Each row is a point on a tangle of strands that fork and nearly touch. The rows are in no order.
In the rows, zero is written as 128.
Two points are linked if the straight distance between their rows is under 124.
Nuze: 123 121 148 127 118 153 160 85 124 168 71 150 123 48 72 100 115 152 99
 120 104 154 106 113 133 89 64 138 100 147 82 147 121 158
katu: 103 169 163 175 112 155 77 146 137 112 67 100 127 117 137 160 143 96 121
 163 118 69 67 100 101 190 166 111 142 155 124 132 118 101
fasa: 149 209 147 114 108 137 105 170 135 137 117 124 160 140 140 114 164 137
 107 123 140 104 58 145 91 148 127 134 147 94 107 171 123 120
nokat: 120 187 84 63 106 139 100 144 109 92 124 134 190 129 146 128 176 116 106
 98 79 72 112 136 156 87 107 144 112 115 121 146 137 99
Leten: 138 169 145 129 93 166 116 122 129 100 76 152 112 147 86 130 136 106 120
 143 143 92 125 87 130 136 141 140 96 170 98 157 122 87
tozo: 82 70 77 139 168 114 100 92 142 114 125 150 109 91 143 166 121 102 134
 119 147 145 133 137 115 135 129 130 136 97 158 132 174 146
muf: 136 139 100 106 119 92 98 124 134 100 132 124 149 120 126 114 143 115
 107 118 107 109 156 90 168 101 126 123 146 188 134 103 119 110
koz: 100 181 106 83 125 151 94 121 104 96 103 154 148 119 129 140 174 102 116
 112 124 85 115 127 124 130 116 154 111 110 111 124 127 120
Pufep: 125 94 106 123 112 126 144 91 136 152 88 134 119 98 92 134 127 138 121
 138 80 131 148 91 166 83 107 128 115 196 152 146 125 141
ref: 108 156 137 181 95 142 85 126 130 132 70 106 118 91 115 156 136 102 112
 167 99 97 51 90 126 165 148 89 123 142 124 163 136 103
molig: 134 161 118 86 136 125 128 128 120 119 153 150 155 129 128 110 144 139
 114 104 131 139 132 169 130 109 78 127 125 90 111 118 116 133
robov: 119 114 123 112 175 109 93 133 99 125 139 119 143 108 153 104 131 140
 146 112 147 133 161 139 130 122 124 152 174 95 131 67 148 140
vosu: 148 165 144 179 118 151 94 165 156 103 103 172 118 124 111 89 132 160 86
 118 177 116 142 70 95 160 151 157 188 140 105 123 113 91
Mutu: 86 45 93 164 176 82 146 98 162 146 148 119 76 75 105 128 137 145 149 113
 112 177 114 135 148 125 75 96 116 126 163 71 152 174
balef: 129 94 132 119 85 132 188 120 108 214 127 105 146 60 101 133 95 155 106
 123 43 171 84 116 140 81 92 108 117 154 119 171 111 184
Lopu: 113 100 143 117 136 147 105 100 104 129 79 117 93 132 130 109 123 90 155
 173 173 110 149 106 101 155 180 156 146 164 119 112 120 130
fedug: 76 151 131 145 174 109 81 149 115 79 127 141 112 120 139 159 161 102 115
 134 147 97 98 126 93 168 122 115 147 83 134 90 138 108
benu: 116 78 133 128 124 180 150 95 129 156 94 151 142 84 114 142 93 139 129
 124 122 145 142 140 125 104 130 141 106 120 128 189 148 142
gito: 126 187 140 131 114 173 94 167 124 98 86 165 108 155 109 114 158 110 115
 111 168 70 143 102 98 155 175 169 133 153 93 136 128 87
zemid: 147 161 112 119 112 94 97 171 138 81 170 120 164 162 160 168 124 132 120
 117 102 100 118 135 120 136 129 96 137 88 170 165 140 102
Zepu: 152 190 144 140 128 108 84 173 140 135 149 129 142 126 137 107 168 161
 93 118 141 130 71 148 83 157 117 131 180 83 106 137 119 117
Vab: 133 59 140 136 140 122 138 121 138 141 121 109 104 140 132 111 73 113
 160 173 151 150 176 96 154 158 188 124 151 164 161 112 121 144
Kon: 120 53 121 114 144 115 134 90 101 127 103 129 56 138 138 108 109 111 148
 170 169 130 171 101 120 154 194 152 132 158 136 127 113 143
Tagof: 100 183 102 125 133 100 107 110 121 139 113 85 146 96 133 111 168 91 129
 122 88 97 66 151 166 100 82 97 94 147 111 85 108 132
Mavov: 140 75 115 131 120 121 189 121 124 157 173 92 134 136 116 119 126 138
 173 101 75 155 137 156 160 73 91 121 80 149 148 96 132 137
logun: 94 81 96 181 157 72 139 97 145 145 131 79 104 91 120 135 139 113 172 123
 104 135 82 141 152 110 95 102 94 141 171 66 155 141
Pena: 127 127 115 85 147 140 120 142 91 118 148 128 135 162 167 117 143 125
 171 110 156 133 196 175 105 121 157 162 132 71 123 124 149 134
loz: 122 116 96 116 145 94 92 124 104 112 129 105 142 116 138 127 136 125 153
 117 105 118 164 134 146 94 127 137 144 135 144 89 146 122
vun: 154 107 167 152 110 141 155 130 144 169 161 128 132 113 126 138 70 164
 92 149 135 194 87 131 108 149 145 99 158 86 104 176 136 165
Vaf: 142 138 108 155 120 71 105 146 151 58 176 120 143 164 144 195 119 115 92
 128 95 114 110 118 143 148 119 77 128 99 174 156 134 107
pim: 129 91 110 127 94 182 134 91 118 164 58 140 123 97 80 134 96 127 147 147
 125 107 150 111 139 95 146 156 87 158 112 204 153 126
nukis: 142 160 133 84 137 140 124 148 118 106 153 160 147 139 143 103 144 159
 93 93 158 153 154 152 110 113 105 158 174 94 103 122 132 126
Fasu: 131 125 120 101 117 119 151 100 123 84 134 193 61 179 107 156 137 121
 107 125 174 144 170 128 120 129 127 138 85 118 115 174 94 136
bor: 152 165 100 114 121 98 123 128 113 119 149 84 173 169 154 115 158 94 162
 113 99 92 134 140 165 92 125 145 88 160 124 80 118 100
tef: 109 103 121 148 168 118 100 134 138 121 142 136 128 87 149 140 119 146
 121 120 153 161 116 152 101 152 118 107 159 66 148 141 162 143
Zikog: 123 133 133 131 160 133 110 172 138 115 153 159 143 136 155 143 140 158
 117 120 164 152 135 160 75 160 145 123 174 52 152 157 153 120
mul: 118 87 131 159 133 164 94 128 164 118 99 125 133 122 151 164 94 105 138
 154 159 120 130 109 100 175 199 117 136 150 166 175 152 104
zud: 167 146 152 138 88 156 149 120 169 110 113 169 117 166 93 144 104 122
 113 148 159 128 138 98 122 149 144 113 94 153 128 190 105 93
kip: 119 142 127 99 165 132 116 142 90 127 148 122 128 143 162 83 156 132 160
 118 178 127 180 162 92 134 149 180 171 75 100 79 145 138
gatu: 116 114 122 193 104 146 86 128 155 127 70 126 122 90 116 161 112 114 117
 156 125 107 88 86 121 165 170 105 126 139 145 179 163 98
saved: 159 146 169 119 103 169 161 132 133 151 119 123 159 137 126 106 105 136
 118 157 150 142 124 144 105 120 129 126 121 133 110 165 111 119
Lom: 115 69 103 115 143 111 140 90 122 124 132 151 88 120 117 147 115 121 143
 120 133 148 158 140 126 115 136 137 112 126 138 131 138 153
Labud: 90 121 92 149 144 85 133 104 130 156 108 94 124 73 113 120 170 111 146
 104 93 124 80 142 156 79 57 97 95 154 145 67 129 141
sef: 146 127 143 105 143 116 176 121 131 144 151 136 135 122 121 109 107 153
 108 107 123 168 140 148 139 93 74 117 120 121 109 104 106 149
nos: 175 144 133 131 123 120 155 155 136 126 183 101 185 170 171 138 111 146
 164 135 129 144 152 185 115 139 141 108 105 76 158 146 153 131
naka: 152 106 171 113 106 171 170 117 128 154 113 129 124 163 117 116 84 151
 132 160 151 155 182 92 156 133 175 143 148 186 120 147 108 126
vubu: 107 148 149 131 149 144 88 136 122 113 87 104 125 128 140 120 145 85 146
 162 168 89 119 125 99 163 161 130 155 156 112 83 116 115
rine: 145 130 82 133 107 72 135 117 124 109 160 85 138 167 129 144 158 100 160
 92 76 92 141 128 181 80 125 136 80 183 146 78 127 93
lonot: 152 139 174 166 109 153 130 160 139 139 108 147 133 102 113 83 100 178
 84 126 152 160 136 70 128 166 150 143 200 122 108 134 124 122
pok: 154 130 134 128 128 134 147 144 140 111 176 123 146 190 151 156 102 106
 167 143 157 132 155 168 118 147 152 109 86 103 161 140 126 116
Zusor: 130 121 131 124 106 126 169 108 111 198 95 134 134 41 90 99 121 159 83
 106 61 167 88 101 129 87 68 110 123 149 94 154 112 173
sozo: 164 184 160 168 123 111 88 169 154 148 153 128 134 126 141 78 150 181 79
 139 155 140 86 109 106 177 146 134 221 121 92 117 94 123
Fiz: 118 214 147 113 131 165 111 172 137 124 104 120 149 151 152 117 168 111
 134 141 133 66 75 133 91 156 146 126 133 117 118 134 119 110
dodiv: 89 165 155 162 180 133 65 160 138 108 107 113 125 113 144 124 166 116
 124 138 153 83 107 112 85 178 147 139 187 120 116 81 120 96
bib: 111 152 114 107 125 106 101 115 105 63 136 155 83 180 120 159 159 87 111
 116 137 93 137 107 129 151 131 132 98 136 120 128 104 109
Saluk: 125 196 103 125 132 97 127 126 117 121 152 101 164 130 147 120 171 113
 147 115 99 108 65 156 153 108 68 105 65 103 118 83 119 125
sesi: 134 172 106 103 130 101 89 107 136 77 126 147 109 141 115 129 159 87 102
 111 115 96 137 96 153 130 125 141 119 181 114 107 101 100
meru: 126 128 151 115 145 150 137 169 123 118 159 178 138 129 137 119 125 182
 97 104 177 169 164 150 88 133 133 149 199 62 114 134 145 126
Nok: 70 145 107 93 157 151 100 115 87 133 90 132 125 119 143 136 162 83 152
 137 143 90 114 162 102 132 135 146 112 80 115 121 151 138
fefev: 133 76 111 124 119 148 152 112 142 160 129 114 158 101 142 163 88 144
 133 134 93 154 114 170 133 101 109 118 97 109 156 194 137 153
sovus: 139 99 163 111 145 142 151 117 85 157 142 107 118 154 157 77 107 137 166
 134 160 157 176 159 139 122 151 168 144 123 110 79 127 153
Nenal: 141 116 96 149 122 53 153 125 181 94 180 118 108 151 96 148 131 135 125
 116 92 141 135 101 176 112 80 77 101 169 171 92 115 129
naf: 156 90 158 86 119 153 150 115 91 156 124 118 120 158 145 101 84 136 150
 137 133 148 201 130 153 97 164 163 135 149 115 139 121 139
tufab: 142 147 136 127 107 148 159 121 145 98 133 200 91 175 95 170 131 103 100
 143 191 127 130 117 112 146 130 112 87 143 115 181 101 108
dor: 143 43 91 123 104 112 175 109 132 163 144 107 101 149 98 119 137 128 176
 106 59 132 171 133 185 61 109 132 103 175 163 114 136 144
lunag: 125 78 114 124 103 160 154 81 128 164 53 161 89 89 62 124 108 138 136
 142 101 125 167 81 154 88 126 153 90 192 108 170 138 150
tener: 128 67 105 100 106 103 148 94 127 154 129 129 74 139 103 107 138 133 143
 123 95 120 174 91 174 86 125 149 122 210 148 121 107 148
rofaz: 138 90 157 158 125 159 124 134 166 134 104 120 131 121 134 121 80 133
 139 172 157 135 147 82 130 169 181 115 174 156 165 145 132 117
Naz: 121 97 145 134 172 140 166 122 87 160 168 101 135 131 160 96 106 140 180
 122 158 175 157 175 124 127 134 157 125 84 108 50 142 164
Loke: 124 183 161 171 121 168 104 152 155 116 82 158 105 133 108 105 152 130
 106 133 192 89 113 108 82 169 165 146 152 150 90 128 108 85
Lor: 138 79 146 113 128 128 196 119 134 159 169 138 126 130 111 126 86 156
 141 100 85 166 142 159 152 78 79 123 87 120 137 116 116 161
lona: 152 114 102 160 122 42 121 128 163 88 189 117 133 149 126 183 118 140
 108 123 88 135 113 110 166 123 103 70 111 122 184 130 119 122
lelo: 148 114 96 125 108 85 155 125 157 109 162 107 113 172 101 134 136 111
 142 107 85 116 153 110 185 84 103 115 94 208 162 106 115 110
dopus: 147 127 195 153 111 159 183 129 145 170 144 137 127 141 143 112 85 149
 103 164 158 172 103 147 94 148 125 113 145 122 97 159 108 155
bul: 121 184 100 117 129 120 137 127 111 105 147 85 163 169 148 147 162 97
 164 115 90 78 95 153 161 110 112 121 56 127 133 90 131 123
numet: 143 79 134 121 94 129 167 119 116 209 149 99 164 81 134 150 82 145 112
 123 61 172 89 156 130 93 113 102 117 105 120 200 139 182
mimo: 138 187 98 92 99 115 85 184 119 88 148 138 179 141 152 136 160 146 99 98
 97 83 115 131 117 122 116 139 157 93 145 167 155 90
naku: 134 108 131 86 133 131 166 104 116 117 155 192 82 160 108 140 131 144
 108 103 174 164 174 151 105 115 111 154 122 98 95 161 113 150
ravu: 70 88 73 121 160 138 98 101 101 135 107 115 116 105 155 159 138 90 157
 125 142 113 130 164 118 131 142 150 108 90 139 128 167 140
Vor: 161 154 168 166 108 122 117 157 134 170 139 134 131 95 128 98 108 194 77
 126 132 180 95 95 113 158 136 130 226 107 91 119 122 143
fur: 115 84 161 153 176 110 167 117 122 158 157 103 116 100 145 94 104 143
 153 124 160 194 133 154 141 143 100 129 156 87 116 38 131 170
Kadal: 103 191 152 139 126 159 96 173 121 113 83 92 155 139 161 149 147 104 137
 145 86 47 66 122 111 171 179 117 129 137 134 141 130 92
sofi: 97 67 143 156 177 91 165 112 147 162 156 112 92 79 114 114 99 156 121
 130 117 204 119 123 154 148 90 103 141 111 139 52 130 188
bep: 175 151 167 122 89 167 157 121 136 157 103 117 162 144 109 84 82 146 123
 167 131 138 140 97 147 117 140 125 119 204 116 163 90 108
sadog: 166 146 133 93 133 136 137 166 115 124 185 115 185 165 171 122 133 153
 155 110 136 137 172 182 107 118 130 141 137 64 136 125 155 127
razo: 122 128 121 117 122 129 141 119 128 112 131 135 123 147 123 152 118 97
 145 146 137 122 134 149 126 127 129 108 102 117 151 139 115 125
Nadur: 83 163 122 129 157 124 87 144 101 46 143 161 98 158 121 180 163 91 101
 121 144 84 109 115 116 183 125 128 115 116 130 105 125 91

A fork is a point with three links, a tip a point with one. Leave the first point through the second and follow the links. Name the first fork or tip that comes.
fasa, Zepu: naku
Vab, Kon: tozo
mimo, zemid: vun
Mavov, dor: Nuze

Name the points in between on the shortest way along the links from the first point to the second, in order.
fefev, Vaf: benu pim lunag Pufep tener dor Mavov Lor sef molig nukis meru Zikog tef tozo ravu Nok koz nokat mimo zemid
zemid, Nadur: mimo nokat koz Nok ravu tozo Lom razo pok nos sadog Pena kip robov loz muf sesi bib
fedug, ref: dodiv vubu Lopu Kon Vab rofaz mul gatu
lelo, sovus: rine bor bul Saluk Tagof Labud logun Mutu sofi fur Naz
tufab, ref: zud Leten gito Loke vosu lonot Vor sozo Zepu fasa Fiz Kadal katu
